Each row is a point on a tangle of strands that fork and nearly touch. The rows are in no order.
In the rows, 128 means zero.
Two points are linked if the straight distance between their rows is under 200. Some points are linked to none.
<110>: [121 157 127 111 154  89 120 112 120 103 161 150 127 117  97 143 131 135
 117 138 196 111 165 106 152 150 168  92 111 111 184 150 125 187  77  98
 146 160  93 184 124 133 156 122 128 106 106 126 118 215 175  72 121 118
 115 155 136 135 126]
<430>: [104 156 181 112 146 139  86  78 160  99 131 167 163 126  79 143 136 111
 152 138 175 153  81  92 142 142 108 139 117  85  87 162 140 114 129 183
 126 159 149 154  83 147 163 150 142 176 107 113 139 138 103 133 129  32
  98 123 106 134  98]
<1029>: [116  86 111 165 108 102 113  71  95 148 121 124 120 118 167 169 154 128
 126 119 120  56 101 142  31 141 112 110  82 133 105  96 110 113 133 105
  91 166 179  97  86 128 153 126  95 112 128 163 175 157 118  71  82 171
 149 126 178 158 145]
<941>: [107  83 134 112 104 126  84  62 124 126 169 171 113 127 142 175 123 140
 114 125  96  79 132 119 102 143 173  97 131 123 156 106 128 134  80 153
 162 147 143 111  93 153  98 125 136 128 134 133 126 135 139  88  90 122
 119 125 115 118 127]
<426>: [ 79  23 150  76  85 126 126 110 136 156 123 158 126 136 151 153 129 109
 144 114  68 134 133 128  78 162  88 126 156 132  85 112 130  83 142 160
 116 108 128  84 132  95 116 147  97 125 135 162 117  85 131  92 107 156
 137  80 128  97 147]
<29>: [137 148  97  84 162 135 183 154 160 140 128 108 123 126 130 160 125 156
  82 129 134 181 123 131 154 111 157 156 146 123 149 142 135 133  86 108
 179 141  94 168 150 168 118 120 165 118 160  84 116 126 108 181 144  83
  87 133 120 117 111]
<585>: [120 141 168 187 111 141  86 120 100 151 136 151  95 120  94  73 115  94
 155 140  90 107 108 137 105 144 112 105 134 140 107 114 116 132 154 166
  95 113 165  96 116 115 115 126  62 151  86 187 156 122 142  94 129 147
 117 129 137 131 131]
<864>: [155 127 154 153 106 102 111 124 132 143 104 130 125 106 125  78 157 119
 171 131 195  89 147 121  97 142 113  98 132 138 134 130 149 134 143  72
  82 124 126 128 111  83 137 146  83 118 111 158 136 162 134  74 108 164
 152 159 129 122 155]
<477>: [174  79 131 129 111 125  85 131 109 131 138 158 132 138 129 146 113 124
 182 132 162 119 159 137  95 154 168 116 114 135  82 183 164 106 118  67
 107 131 172 130 133 148 130 152 118 164  72  84 103 143 136 125 122  94
 132 140  87 134  83]
<441>: [173 116 151 128  92 115 180 159 147 147 116 112 163 124 131 182 129 133
 103 131  91 139 149 125 177  90 192 134 103 130 149 172 138 179 132  76
 160 101 133 166 149 107  83 164 142 105 176 131 148 150 133 140 111 125
  96 141  87 142  98]
<573>: [ 97  78 187  93 100 103  71  61 153 114 174 183 123 113 118 154 122 139
 144 145 110 121 138 101 134 162 166 101 125 103 141 127 148 164 100 178
 141 154 144 147  90 117 107 134 114 133 146 130 110 144 149  70 117 113
 105 115 101 111 123]
<680>: [146  68 110 113 146 135 137 184 142 177 123 130  83 133 111  89 110  88
 128 114 145 135 125 134  92 127 109 128 135 168  99 131 133  84  98 101
 102  99  94 125 147 108 150 125  96 151  63 146 114 111 133 124 111 109
 137 133 119  87 149]
<724>: [131 104 127 127 107 101 110  87 123 102 122 142 196 144 131 160 153 121
 155 125 166 115 113 101  98 132 109 128  94 117 134 170 117 111 161 116
 103 130 126 158 105  92 148 148 129 157  93 108 126 172 124  76  84 107
 179  94 112 146  92]
<276>: [139 150 168 125 112 113 146 157 150 147 124 140 133  97 125  70 122 156
 163 103 119 152 168 124 148 163 117 132 182 116 109 122 179 143 134 113
 154 135 135 100 146 121  99 149 111 118 152 124 116  67  99 163 172 152
 120 162 116 112 135]
<983>: [170  70  88 144 127 126 115 124  45 103 126 112 127 134 195 203 132 152
 150 102 100 116 144 179  99 119 146 144 106 124 117 124 139 110 162  84
 114 126 221  97 160 150 128 129 141 111 148  55 121 121 154 155 143 189
 145  88 134 173  91]
<153>: [144 147 157 189 109 125 116 169  92 146 114 110 111 114  96  71 150 111
 167 144 139 109 118 152 108 117  99  95 131 152 136 120 114 145 179 117
  67 101 142 126 126  76 125 127  65 117 119 171 160 154 134  82 108 172
 140 125 149 141 151]
<530>: [191 148 104 158 153 172 125 181  94 142 120  93 102 116 135  94 141 125
 121 118 126 153 120 172 175  91 114 143 145 133 128 129 144 124 137 108
 142 123 177 112 170 154 112 125 133 117 153  86 129  94 110 220 175 133
 100 141 125 117  84]
<383>: [133 171 132 104 137 102 155 134 168  94  89  65 137 121 128 102 178 177
 157 136 206 150 157 142 138 142 108 153 112 128 142 123 165 148 131  99
 124 153 143 144 104 137 135 137 144 113 229  93 102  92  65 182 173 173
 131 156 139 140 162]
<96>: [ 98 186  63 114 148 152 166 128 195 122 122  99 127 141 147 126 119 132
  73 160 151 103 116 109 124  97 149 119 137 161 189 101  83 130  81 133
 152 113  35 153 102 130 100  94 193 114 159 156 136 126 120 132 106 114
 163 144 147 101 186]
<231>: [167 136 160 170 103 106 144 170 120 135 109  78 135 128  84  99 175 128
 138 130 103 163 143 134 220  96 131 137 114 127 154 126 153 199 168 151
 118 113 202 155 141  85  87 156  99  87 212 137 145 109  76 176 172 170
  77 135 113 140 140]
<312>: [ 81 114 177 103 120 120 159 153 160 142 161 157 139 117  47 107  98 100
  94 113  66 192 109 123 188 121 129 150 143  91 110 156 136 165 129 194
 144 120  88 158 136  94 150 128 110 162 100 168 134 129 140 108 129  77
  75 107 111 175 114]
<828>: [123  49 157  92 165 139 115 152 165 149 154 164  46 140  86  70 131  54
 156 124 137 154 119 121 131 143  94 139 142 141  80 124 133  99  94 172
  92 110  96 111 145 123 135 132  92 183  58 173 105  80 167 113 117  92
 116 138 108  92 153]
<232>: [182 176  52 164 129 122 188 138  89 123 107 141 187 161 163 161 120 118
  81  95 120 115 148 113 167  93 151 161 139 117 171 153 111 139 128  77
 174 141  73 118 183 169 124 130 180 115  73  93  91 146 137 144 130 105
 171 141 109 104  71]
<206>: [ 64 155 111  94 148 123 152 129 158 116 132 124  87 118 121 125  96 176
 107 124  83 165 108 131 129 150 125 144 173 120 142  74 127 154  90 198
 152 150  91  99 117 153 128  76 138 121 174 138 143  77 126 140 135 139
  95 110 172 135 176]
<1123>: [ 82  87 123 108 162 116 114  61 182 119 174 205 104 167  98 159 116  91
 116 112 133 135  97  96 137 139 136 166 143 117  97 126 124  89  78 215
 158 139  87 126 119 175 155 133 134 201  55 145  61 122 154 116 124  24
 125 137 103 111 107]
<765>: [109 175 128 115 164 121  89  58 146  83 143 141 131 131 108 122 139 124
 139 146 226  99 117 103 110 156 143  97 112 111 169 137 118 134  96 149
 126 175 110 157  76 148 168 114 140 134 102 114 120 194 142  83 123  89
 132 157 159 134 143]
<767>: [ 84 179 144 139 117 116 172 123 148 146 130 145 151 107  68 115 108 130
  79  89  79 155  88 122 173 114 110 167 154  88 121 135 125 159 127 189
 173 150 108 116 134 123 143 100 130 142 109 171 145 126 101 139 123  77
  84 136 140 167 110]
<453>: [149  85  68 127 158 136 117 153  59 114 104  85  99 125 217 169 119 156
 120 129 131 110 155 189  64 112 128 146  73 150 103  78 101  73 148  54
  97 127 165 101 142 154 157  89 147  84 163  68 132 149 151 163 170 197
 151 106 157 144 131]
<486>: [162  90 127 104  97 127 119  88 183 149 118 152 173 148 128 105 174  74
 154 125 170 120 122  93 142 122  95 129 128 108 118 143 162  94 115 164
 136 145 139 119 105 115 100 172 163 145 117 138 104 103  95 154 133  68
 146 160  66  55 107]
<592>: [109 102  70 107 130 130 146 180 134 151  97  93  77 105 179 102 117 147
 140 145 123 127 159 154  91 120  97 127 149 172 135  72 107 114 104 103
  97 107  78 121 156  91 115 105 142  72 185 147 120  88 122 149 134 224
 154 113 168  68 195]
<218>: [ 79 121 117 135 142 161 126 150 120 141 160 152  56 114 149 132  62 135
 106 139  65 105 133 148  80 138 181  99 166 168 107  76  99 115  87 109
 139  94  81 100 134 158 119  92 115 147  97 151 128  95 168  99  97 140
 132 141 152 130 163]
<706>: [176 143 124 153  91 119  81  64  93  84 141 148 165 130 154 158 146 130
 166 128 153 104 142 126 172 105 164 115  88  79 154 154 160 149 143 130
 141 170 207 121 120 156 121 146 168 136 128  85 127 149 151 138 140 127
 144 140 112 156  60]
<572>: [106 144 193 137 106 146  94 101 108 111 142 144 121 128 113 122 110 142
 163 167  65 153 134 123  97 176 146  87 137 128  93  93 126 127 177 176
  94 120 165 106  99 111 100 125  74 129 145 129 138 101 130  84 138 147
  99  91 140 163 161]
<489>: [166 178 115 152 116 111 136 123 144 141  97 134 147 117 149  94 120 131
 135 126 194  86 159 102  95 135 143 104 130 140 130 127 137 117 119  63
 125 120  80 118 115 125 148 139 121 121  74 145 111 143 119  93 109 119
 183 185 130 130 147]
<723>: [114 144  75 136 182 133 123 142  89 142  89 114 103 115 155 137  80 166
 115 104 137 126 118 156  70 152  94 164 129 147  77 104 106  62 127  94
 126 143 143  72 144 169 189  74 118 131  88 105 135 120 114 166 147 142
 161 135 167 126 125]
<797>: [125 148 139 131 134 170 125 120 155 151  97 138 130 128 137 101 111 119
 140 135 122 129 105 118  78 151 112 132 150 132  47 110 148  57 140 142
 148 136 146  72 112 173 138 142 133 170  85 144 138  70 103 167 133  73
 134 153 112 105 123]
<709>: [106  60 173  85 171 110 102  80 189 123 164 194  96 148  93 123 143  80
 150 120 174 153 116  90 138 157 110 156 137  99  74 132 150  99  76 184
 121 134  97 120 122 148 159 148 109 189  76 148  79 100 160 112 131  34
 118 147  93 103 133]
<1085>: [113 144 136  62 156 124 153 140 154 100 124 119 162 137 128 151 119 173
 151 127 177 179 142 115 127 153 130 148 141 118 106 168 160 118 118  94
 146 144 113 164 133 161 152 139 152 140 146  55 105 126  91 164 147  68
 115 133 109 140 108]
<937>: [116 184 108 157 128 119 178 111 149 155 131 152 140 112 102 154  94 125
  69  96  96 134  80 123 171 111 137 160 158 104 123 144 126 144  95 148
 204 161 106 115 128 166 152  94 152 149  83 149 132 151 104 155 115  48
 116 154 138 150  95]
<537>: [ 84  90 205  99 119  92  60  76 133 105 171 191 151 108  89 137 135 112
 172 134 119 178 143  92 168 165 113 129 127  72 102 157 143 179 129 218
 115 152 151 162  98  86 133 155  87 137 147 110 104 146 141  73 141 112
 104  82 112 114  97]
<830>: [161  93 111 138 147 152 157 195  66 184 115 108  60 120 159 162  66 144
  63  94  69 147 142 189  79 113 150 173 125 166  88 139 111 107  93  41
 121 107 137 106 180 149 146 104  93 107 104 108 132 135 156 146 139 156
 115 120 151 116 112]
<880>: [139 162  44 145 130 132 153 126 115 141 125 141 139 143 188 160 100 132
  61 105 105  73 141 116 131 108 159 130 165 141 163 106 100 132  93 108
 187 130  70  98 146 169 105 110 174 115  88 117 100 113 134 121 115 110
 172 152 140  91 124]
<1040>: [131 108 140 102 110 159 124 107 201 159 125 147 140 142 133  85 140  88
 131 126 135 126 107 103 116 123 110 127 158 125  96 119 149  76 110 169
 150 132 116  91 109 135  96 144 163 155 121 158 123  68 107 161 135  61
 130 167  85  68 133]
<1061>: [165 232 130 142 123 132 121  62 128  70 110  94 183 144 162 110 192 150
 134 134 227  92 130 110 141 119 131 106  93 104 183 134 133 117 163 131
 115 158 144 154  85 147 152 131 196 127 161 103 126 167 128 119 147 137
 187 161 145 178 128]
<545>: [152 146 104 127 162 168 149 178 127 146 145 120  97 128 124 109 109 130
  96 137  92 166 124 137 161 107 149 136 164 140 143 139 125 123  98 117
 172 117 103 142 168 160 100 118 144 126 123 103 118 116 135 177 150  99
  93 141 117 107 105]
<1001>: [131 220 163 151 124 128 170 144 128  80  78  87 162 123 166 126 146 175
 122 135 129 105 173 132 145 126 139 143 136 137 157 109  94 172 188  79
 141  92  93 127 136 114  97 131 135  91 196 129 123 126 136 106 140 211
 155 136 148 178 160]
<1080>: [139  24  89  84 139 111 160 178 125 199 113 118  75 129 141 127 106 116
 104  81 141 148 146 141  70 145 105 156 136 159  83 140 142  81  70  91
  89 120  94 117 158 102 166 126  97 116  73 132  93 122 128 132 120 143
 137 110 126  71 148]
<363>: [123 196  93 141 125  95 174 120 115 105 112 141 213 141 133 160 134 134
  93  98 161 112 144  88 178 112 123 141 133 102 181 156 115 153 135 105
 174 147  67 155 162 133 148 131 179 112  92 116 100 181 122 114 117 100
 166 144 128 142  90]
<762>: [158  75 131 134 128  91 172 190 103 175 128 106 101 109 126 138 133 153
 144  90 131 123 170 158 127 132 121 128 156 156 134 137 147 159 102  63
  96 103 134 128 183  84 115 144  75  69 133 135 123 132 142 126 136 205
 116 114 134 118 167]
<327>: [185 182 132 148  81 124 128  75 114  62 123 116 198 145 187 140 167 131
 142 120 183  88 151 110 153  90 165 112  87  93 171 151 147 127 184  95
 139 128 149 144 119 135 132 143 199 128 131  95 113 153 153 127 122 138
 208 142  99 170  90]
<851>: [ 52 126 158  97 127 138 154 121 178 121 131 140  90 129 110 113  76 148
 116 120  67 175  98 129 112 160 125 148 168 102  96  74 135 124 117 193
 125 118  68  89 122 138 150  91 110 155 131 164 135  49 146 118 127 108
 101  97 158 157 180]
<446>: [ 99 110 195  97 129 128 141 176 141 138 156 154 141 123  97  50 115 130
 163 108  86 187 148 124 157 157  98 140 184 112 100 128 164 150 146 163
 144 123 115 124 152 112 106 148 102 131 137 114 109  66 106 139 168 111
 117 118 105 109 121]
<189>: [193 111  53 162 160 111 135 120  75 106 140 112 113 140 177 180 149 120
 111 117 154  73 131 156 143  86 166 136  80 132 185 134 119 164 115  66
 120 153 150 130 148 151 116 128 157  99 123  85 135 174 163 132 111 166
 133 144 127 144 102]
<277>: [111 208 161 108 100 177 140 112 166  92 128 114 191 155 144  98 129 158
 114 170 133 100 120  90 122 113 131 101 141 132 144 133 106  89 175 135
 154  91  92 138 104 126  92 120 180 139 167 126 130 104 106 150 118 116
 156 130 103 132 145]
<60>: [164 146 133 144 143 143 130 195  97 135 164 148 129 120  83  95 116  87
 120 130 111 165 143 135 210  93 150 116 134 122 151 180 141 161 113 115
 170 123 128 172 187 148 113 142 140 130  91 121 119 165 149 169 157  98
  81 153  89 117  75]
<780>: [116  99 139 127 112 124 117 124  95 116 119 128 167 142 138 212  92 153
 123 122  95 125 104 134  78 134 143 133  91 144 109 165 106 113 161  91
 115 105 155 142 120 122 138 129 116 151 116  86 151 154 118  92  79 113
 140  84 135 184  94]
<687>: [109 158 109 125 115  97 142  98 123  96 108 137 219 154 133 143 131 140
 125 104 161 124 132  81 128 146 100 132 140 112 166 160 108 107 154 132
 131 138  70 156 135 104 164 138 151 141  72  99  90 168 107  85  97  86
 197 111 126 134  99]
<856>: [ 95 134 203 129 133 153  94  73 160 111 125 155 156 138  70 124 143  78
 126 148 128 149  62  85 126 117  73 146 109  92  68 143 115 102 155 214
 108 128 152 124  84 125 141 143 115 183  99 168 162 116 126 112 112  42
  93  96  90 133 123]
<935>: [162 141 128 166 135 146 144 187  86 144 106  79 133 129  85 102 146 119
 119 114 112 152 103 162 188  94  88 148 122 133 148 140 131 151 169 145
 117 106 176 133 158  99 114 134 112 114 151 125 152 124  85 174 153 145
  96 103 129 152 116]
<538>: [114 133 120 131 159 146  83 103 131  98  94  96 110 127 114  94 174 116
 188 158 195 129  95 130  78 157  56 116 104 130  99  99 129  86 156 162
  65 167 168 102  87 146 159 122 108 142 138 133 162 111 111 144 145 146
 122 109 167 124 172]
<320>: [107 117 173 163 104 142 101 105 125 154 132 146 118 136  82  86 126  70
 125 124  88 114  79 116 121 115  90 133 124 120 103 135 107 119 157 189
 114 110 137  96 112  92 119 128  85 174  80 206 157 123 144  90 102  92
 126 114 112 111 115]
<553>: [ 72 150 198 106 146 140 116 106 155  92 148 144 104 129  90 122  91 152
 142 157 103 173 109 113 108 182 144 119 133 109  90  99 131 124 138 179
 109 125 114 130  97 143 155 108  77 164 122 134 141 110 149  94 126  91
  84 105 142 177 160]
<69>: [ 96  93 191  98 129 143 142 178 141 151 183 162 123 124  72  70  90 102
 122 100  39 191 140 126 184 140 124 148 177 107 102 149 155 142 127 194
 155 107 110 131 167 124 120 133 110 162  87 148 108  87 143 127 155  90
  91 126  98 134 106]
<236>: [127 176  73 155 117 138 146  91 144 155 143 172 141 143 145 139  95 119
  69 104  95  93  96 115 151 105 148 139 170 120 147 127 117 118  79 162
 202 153  84  97 123 181 116 105 174 149  74 142 104 135 120 135 119  54
 153 172 126 103 104]
<87>: [188 139 159 156 108 126 127 176 104 127 147 139 150 131 111 150 109 100
 117 142 109 144 156 133 194  90 195 117 103 119 148 198 137 177 131  75
 160 117 133 162 168 133 100 158 138 124 107 120 138 176 159 145 130 101
  91 148  75 129  58]
<610>: [115 180 171  94 121 112 129 113 168 100 132 120 141 112 125  89 155 169
 162 136 171 147 164 113 149 168 134 110 158 104 147 121 173 174 121 130
 146 159 120 148 105 127 109 142 123  97 198 118 111  99  98 136 159 150
 120 162 138 128 155]
<968>: [ 94 120 125 106 114 143 119 170 147 131  98  89  82 116 148  85 113 137
 173 182 128 148 139 145  82 144 106 105 133 167 118  74 107 112 148 125
  68 102  96 116 119  93 112 107 125  88 204 158 152  85 119 134 125 217
 138  97 172 109 219]
<564>: [141 181 170 145  99  81 134 100 169 129  96 109 161  96  76 115 179 124
 127 130 201 127 130 104 182 116 131 134  88  99 156 163 141 183 119 131
 128 158 139 182  85  96 137 140 140 112 185 163 149 190  87 113 133 125
  99 164 122 140 125]
<739>: [116 116 115 145 152  99 151 171 128 160 157 135 110 123  59  90 129  75
 106 122 137 133  99 122 166  98  97 128 125 133 173 167 115 158 111 144
 121 119  92 175 148  77 145 119 103 146  54 181 146 183 158  96 105 105
 123 130 126 103 128]
<436>: [ 90 124  86 136 165 109 166 170 128 151 165 141  74 114 112 137  78 140
  75 115  84 122 136 136 137 131 160 128 160 138 156 102 104 157  75 102
 150 103  46 150 150 151 151  86 121 137  65 159 126 136 180  89 105 124
 137 133 146 135 158]
<716>: [163  91 115 141  97 135 115 132  90 110 104  98 156 124 163 146 171 137
 165 116 132 136 128 159 123 129  95 131 108 122 118 128 159 100 198 114
  95 119 215 116 133 111 137 148 133 124 159  86 136 112 124 161 151 173
 167  87 116 171 107]
<577>: [112 172 108 162 138 148 132 123 128 162  88 133 109 117 144 105  87 135
 119 111 111 110 105 133  71 148 100 144 155 140  62 100 118  72 129 110
 147 139 125  61 126 173 173 109 111 152  76 153 142  86 111 150 127 108
 157 150 158 123 136]
<366>: [131  56 180  99 104 101 140 148 135 182 129 138 120 121  79 147 121 114
 131 109  74 170 123 134 160 135 122 144 128 128  92 153 160 180 122 191
  80 123 178 138 122  57 119 157  54  98 151 153 150 112 103  93 105 134
  75  78 131 142 143]
<85>: [122 162 143 122 104 187 135 130 161 120 108  87 152 147 155 105 126 128
 123 178 117 113 104 120  86  97 121  97 116 154 105 123 106  58 187 121
 119  81 124 120 102 113 104 125 163 148 168 137 162  95 108 166 118 134
 153 114 110 127 152]
<615>: [110 232 166 126 104 150 158 126 147  69 105  87 206 130 149  86 162 175
 136 146 147 124 163 107 149 117 115 131 145 128 159 131 111 121 193 105
 137  87  94 153 125 114 112 139 177 131 185 115 108 108  97 142 140 158
 176 133 125 157 139]
<692>: [133 160  82 108 166 101 181 152 148 111  72  46 120 115 146 141 160 190
 114 123 188 148 151 140 143 118 102 195 106 144 150 116 130 126 103  81
 134 141 114 139 132 138 142 107 158 104 216 100 105 112  75 189 174 182
 128 143 144 116 154]
<503>: [103  77  66  96 171 143 110  97 140 131 118 124  89 158 146 171 119 110
 117 146 179 112  90 133  41 145 117 129  92 154 103 118 111  52  97 120
  99 143 119 122 101 152 176 112 131 147 105 112 130 142 111 125 103  92
 137 112 141 112 151]
<413>: [155 124  75 134 174  81 144 113  92 114 154 131 130 119 129 194 140 143
 104 109 164  83 139 126 153 130 155 134  94 120 188 143 120 196  77  79
 138 173 120 158 139 153 136 127 143  87 119 111 142 209 154 103 107 146
 110 142 150 153 118]
<934>: [139 178 108 134 160 138  85  73 131  78 120 105 133 133 132  99 174 137
 163 159 227  94 105 121  99 144 110  91  98 127 153 111 128 101 133 147
  92 170 145 134  79 148 154 124 147 138 125 104 142 159 125 118 137 125
 150 152 161 146 144]
<694>: [123 163 144 151  87 178 109 160 145 127  95  83 114 125 149  67 140 126
 170 198 118 123 128 142 103 108 111  85 123 165 103  89 108  98 196 131
  76  80 138 108 112  91  96 129 137 115 211 156 166  72 106 161 140 199
 144 114 147 129 192]
<784>: [177  92 131 122 147 109 178 199 120 163 115  94 112 117 111 179 127 151
 113 111 126 163 154 154 157 117 155 154 114 148 122 177 146 178 107  44
 110 106 147 169 162 111 121 160  97  84 148 110 147 151 128 141 126 149
  81 118 113 151 121]
<525>: [ 93  90 208 105 115  90 107 130 143 138 154 176 149 106  59 118 123 101
 136 123  86 199 134 102 204 142 118 142 128  85  98 161 148 200 128 215
 104 128 145 174 124  57 135 148  71 115 138 143 130 140 128  74 139 107
  67  75 112 137 116]
<1019>: [160 113  62 128 169 144 136 176  65 142 103 100  93 134 194 156  95 166
  91  96 117 147 146 170  83 115 113 171 132 149 109 117 102  82 118  64
 130 114 123 107 187 159 153  89 133  95 109  65  95 123 144 176 171 162
 147 110 141  97  91]
<318>: [124  52 150 103 111 118 114 136 139 157 113 128 110 126 103 117 155 105
 169 123 122 153 116 137 127 146  69 130 128 130 110 123 152 130 142 172
  79 124 170 107 130  71 114 143  79 116 155 158 136  94 104 118 119 161
 111  83 130  97 155]
<1022>: [102 110 104 139 131 112 115  98  97 119 145 161 130 153 126 222  83 139
  95  98  87 118  93 123  82 141 157 152 107 133 113 148  99 105 114 115
 159 127 136 140 120 181 155 108 129 176  69  99 133 148 122 102  73  74
 149 108 138 165  84]
<653>: [139  90 126 119 127 164  78 133 115 108 114  99 126 128 150 106 173 110
 196 164 161 133 124 149  86 144  85  88 110 128  83 107 159  63 202 126
  75 114 203 111 109 133 147 148 123 147 142  98 133 104 124 173 164 166
 150  94 115 125 140]
<445>: [212  48 107 147  85  99 121 163 121 176 127 105 132 126 120 138 187  95
 155 110 143 111 131 145 188  81 136 118 110 137 166 170 165 169 120  99
 102 112 186 163 142  77 116 178 128 113 138 123 137 163 138 151 110 154
 133 140  88  99 101]
<130>: [ 99  71 111 126 116 144 137 165  75 155 127 135  74 124 185 183  62 142
  88 112  59 106 162 167  43 144 166 124 135 163  79  90  96  86 104  48
 129  92 121  94 157 145 140 105 105 124 105 121 117 118 150 105 109 166
 140 119 143 118 138]
<190>: [138 161  98 127 162 130 122 103 121 101 118  86 122 125 182 144 151 162
 109 148 147  76 113 143 101 112 146 108  82 153 170  72  90 129 125 122
 125 146 138 112  99 160 109  98 174  92 207 122 167 140 125 128 121 178
 130 135 186 165 176]
<747>: [187  67 122 118  73 107 109 119 160 163 121 128 154 123 124 112 182 102
 150 118 164 113 133 116 163 103 128 114 114 116 153 158 176 133 119 117
 127 138 154 141 120  85 100 171 148 124 130 128 119 137 121 147 118 124
 141 150  81  78 105]
<480>: [135 211 107 179 165 141 156 169 108 102 103 100 120 118 166 121 122 149
 120 131 103  91 164 144 165 101 154 144 152 155 170  98  70 205 158  86
 134  89  78 110 158 115  75 127 138  70 179 152 138 121 167 131 154 220
 145 136 162 148 159]
<852>: [135  53 113 131  74 150  67  66 117 127 159 150 126 144 167 151 143 103
 144 163 106  73 130 125  79 125 158  72 108 143 138 112 128  89 125 122
 126 126 159 113 102 140  95 151 143 142 115 138 120 131 148 102  91 140
 152 142  99  91 113]
<8>: [135 207 131 142 130 118 111 112 110  68 145 122 166 128 126 114 163 128
 123 144 157 118 149 111 210 100 143  99 114  92 217 140 111 186 156 151
 170 140 121 179 138 127 110 133 174  95 169 109 116 200 159 123 163 162
 123 150 120 131  88]
<447>: [157  71  74 117 130 106 158 176 108 190 107  96  83 104 164 124 136 153
 122  94 152 116 168 163  98 128  93 143 135 161 115 117 137 113  88  69
  91 123 139  99 168  97 147 122  99  71 131 140 113 124 125 166 140 216
 133 123 144  75 166]
<254>: [104 149  88 167 159 112 147 152  94 140 179 146 105 118 110 115  95 112
  98 120  95 103 134 130 159 109 133 121 151 144 190 136  87 172 109 124
 148 116  87 143 158 121 120  99 106 126  61 169 134 174 180  90 111 141
 140 134 152 120 119]
<263>: [161 131  83 172 134 151 108 110  71 118 147 114 104 130 197 165 133 124
 107 136  98  50 130 159 103  96 163 102 110 152 171  86  88 137 128  89
 134 134 148  91 130 151  93 122 156  96 149 120 146 136 161 116 111 194
 156 149 156 141 131]
<14>: [155  94  89 145  98 177  79 120 108 140 156 137 125 162 153 107 144  77
 151 150 111 101 121 125 102 105 132  94 123 157 136 134 125  68 140 135
 135 104 148 114 129 136  94 144 153 172  91 117 109 112 134 147 113 127
 162 137  92  70  91]
<785>: [102 171 161 122 135 137 115 137 148 101 169 118 115 123  66  88 122 118
 120 186 101 165 116 110 184 118 155  88 117 119 176 123 120 181 127 202
 141 125 119 168 116 105  97 111 112 112 180 148 157 144 135 132 143 110
  56 124 128 137 153]
<150>: [ 69  39 130 114  84 132 125 103 108 159 100 134 116 126 161 178 126 122
 123 136  84 104 117 143  31 158 109 112 102 141  78  84 106  77 143 128
 108 136 158  86 108 115 142 128  99 112 147 180 158 121 115  94  98 172
 123  84 166 131 162]
<676>: [125 163 181 110 140 141  85 100 130  70 133 143 178 126 104 136 130 147
 176 146 179 155 124 113 131 156 131 124 119  95  87 164 163 117 153 127
 121 150 166 158  94 154 157 156 132 157 125  75 128 133 102 142 143  61
 108 126 115 168  89]
<203>: [130 181 165 144 102 121 121 127 139 101 150 104 142 134  85  97 153 129
 121 177 102 166 135 116 215 112 155 103 101 106 170 126 141 205 157 199
 138 140 167 166 108 106  82 130 111  83 232 129 154 135  91 154 170 147
  57 145 121 139 145]
<350>: [105 160 102 123 154 126 145 125 126 120 110 118 118 115 137 137 110 174
 114 126 110 123 120 138 121 143 111 133 148 132 157  83 103 145 116 139
 145 143 112 104 126 141 120  90 138 110 174 124 142 112 117 132 124 162
 120 116 178 138 155]
<565>: [ 74 100 112 112 149 137 116  88 138 120 161 182 108 164 110 174  90 132
 109 103  87 136  92 129 111 159 141 168 153 131  94 127 110  89 102 182
 161 128 111 118 125 186 151 108 141 198  58 123  98 110 138 115 108  54
 129 108 124 134  90]

Follow the links from the first point to the second, and from the first to the third. Name the last point that the two ways share.
<577>; <706>; <110>: <934>
<968>; <937>; <935>: <447>
<1001>; <709>; <231>: <447>
<263>; <935>; <864>: <585>

A fork is a point with three links, a tip a point with one. Leave the first point through the second and follow the links. Name the first fork or tip that comes.
<723>; <577>: <445>
<934>; <765>: <585>
<320>; <856>: <545>
<1080>; <680>: <312>

A fork is a point with three links. Follow the links from the first point to the second and name the forks in between, in order.
<525>; <592>: <312> > <447>
<350>; <445>: <934> > <1019>
<935>; <189>: <545> > <585>
<852>; <446>: <525> > <312>
<277>; <572>: <447> > <545> > <585>
<327>; <676>: <934> > <585>

Name the points in between on the shortest way along the links from the first point to the second, in order.
<447>; <320>: <762> > <784> > <441> > <87> > <60> > <545> > <29> > <1085> > <676> > <430> > <856>
<486>; <653>: <1040> > <797> > <577> > <723> > <1019> > <453> > <983> > <716>
<765>; <254>: <934> > <538> > <653> > <716> > <983> > <453> > <1019> > <830> > <130> > <218> > <436>
<615>; <232>: <277> > <85> > <694> > <968> > <592> > <447> > <1080> > <680> > <828> > <709> > <1123> > <565> > <1022> > <780> > <724> > <687> > <363>
<383>; <525>: <610> > <276> > <446> > <69> > <312>
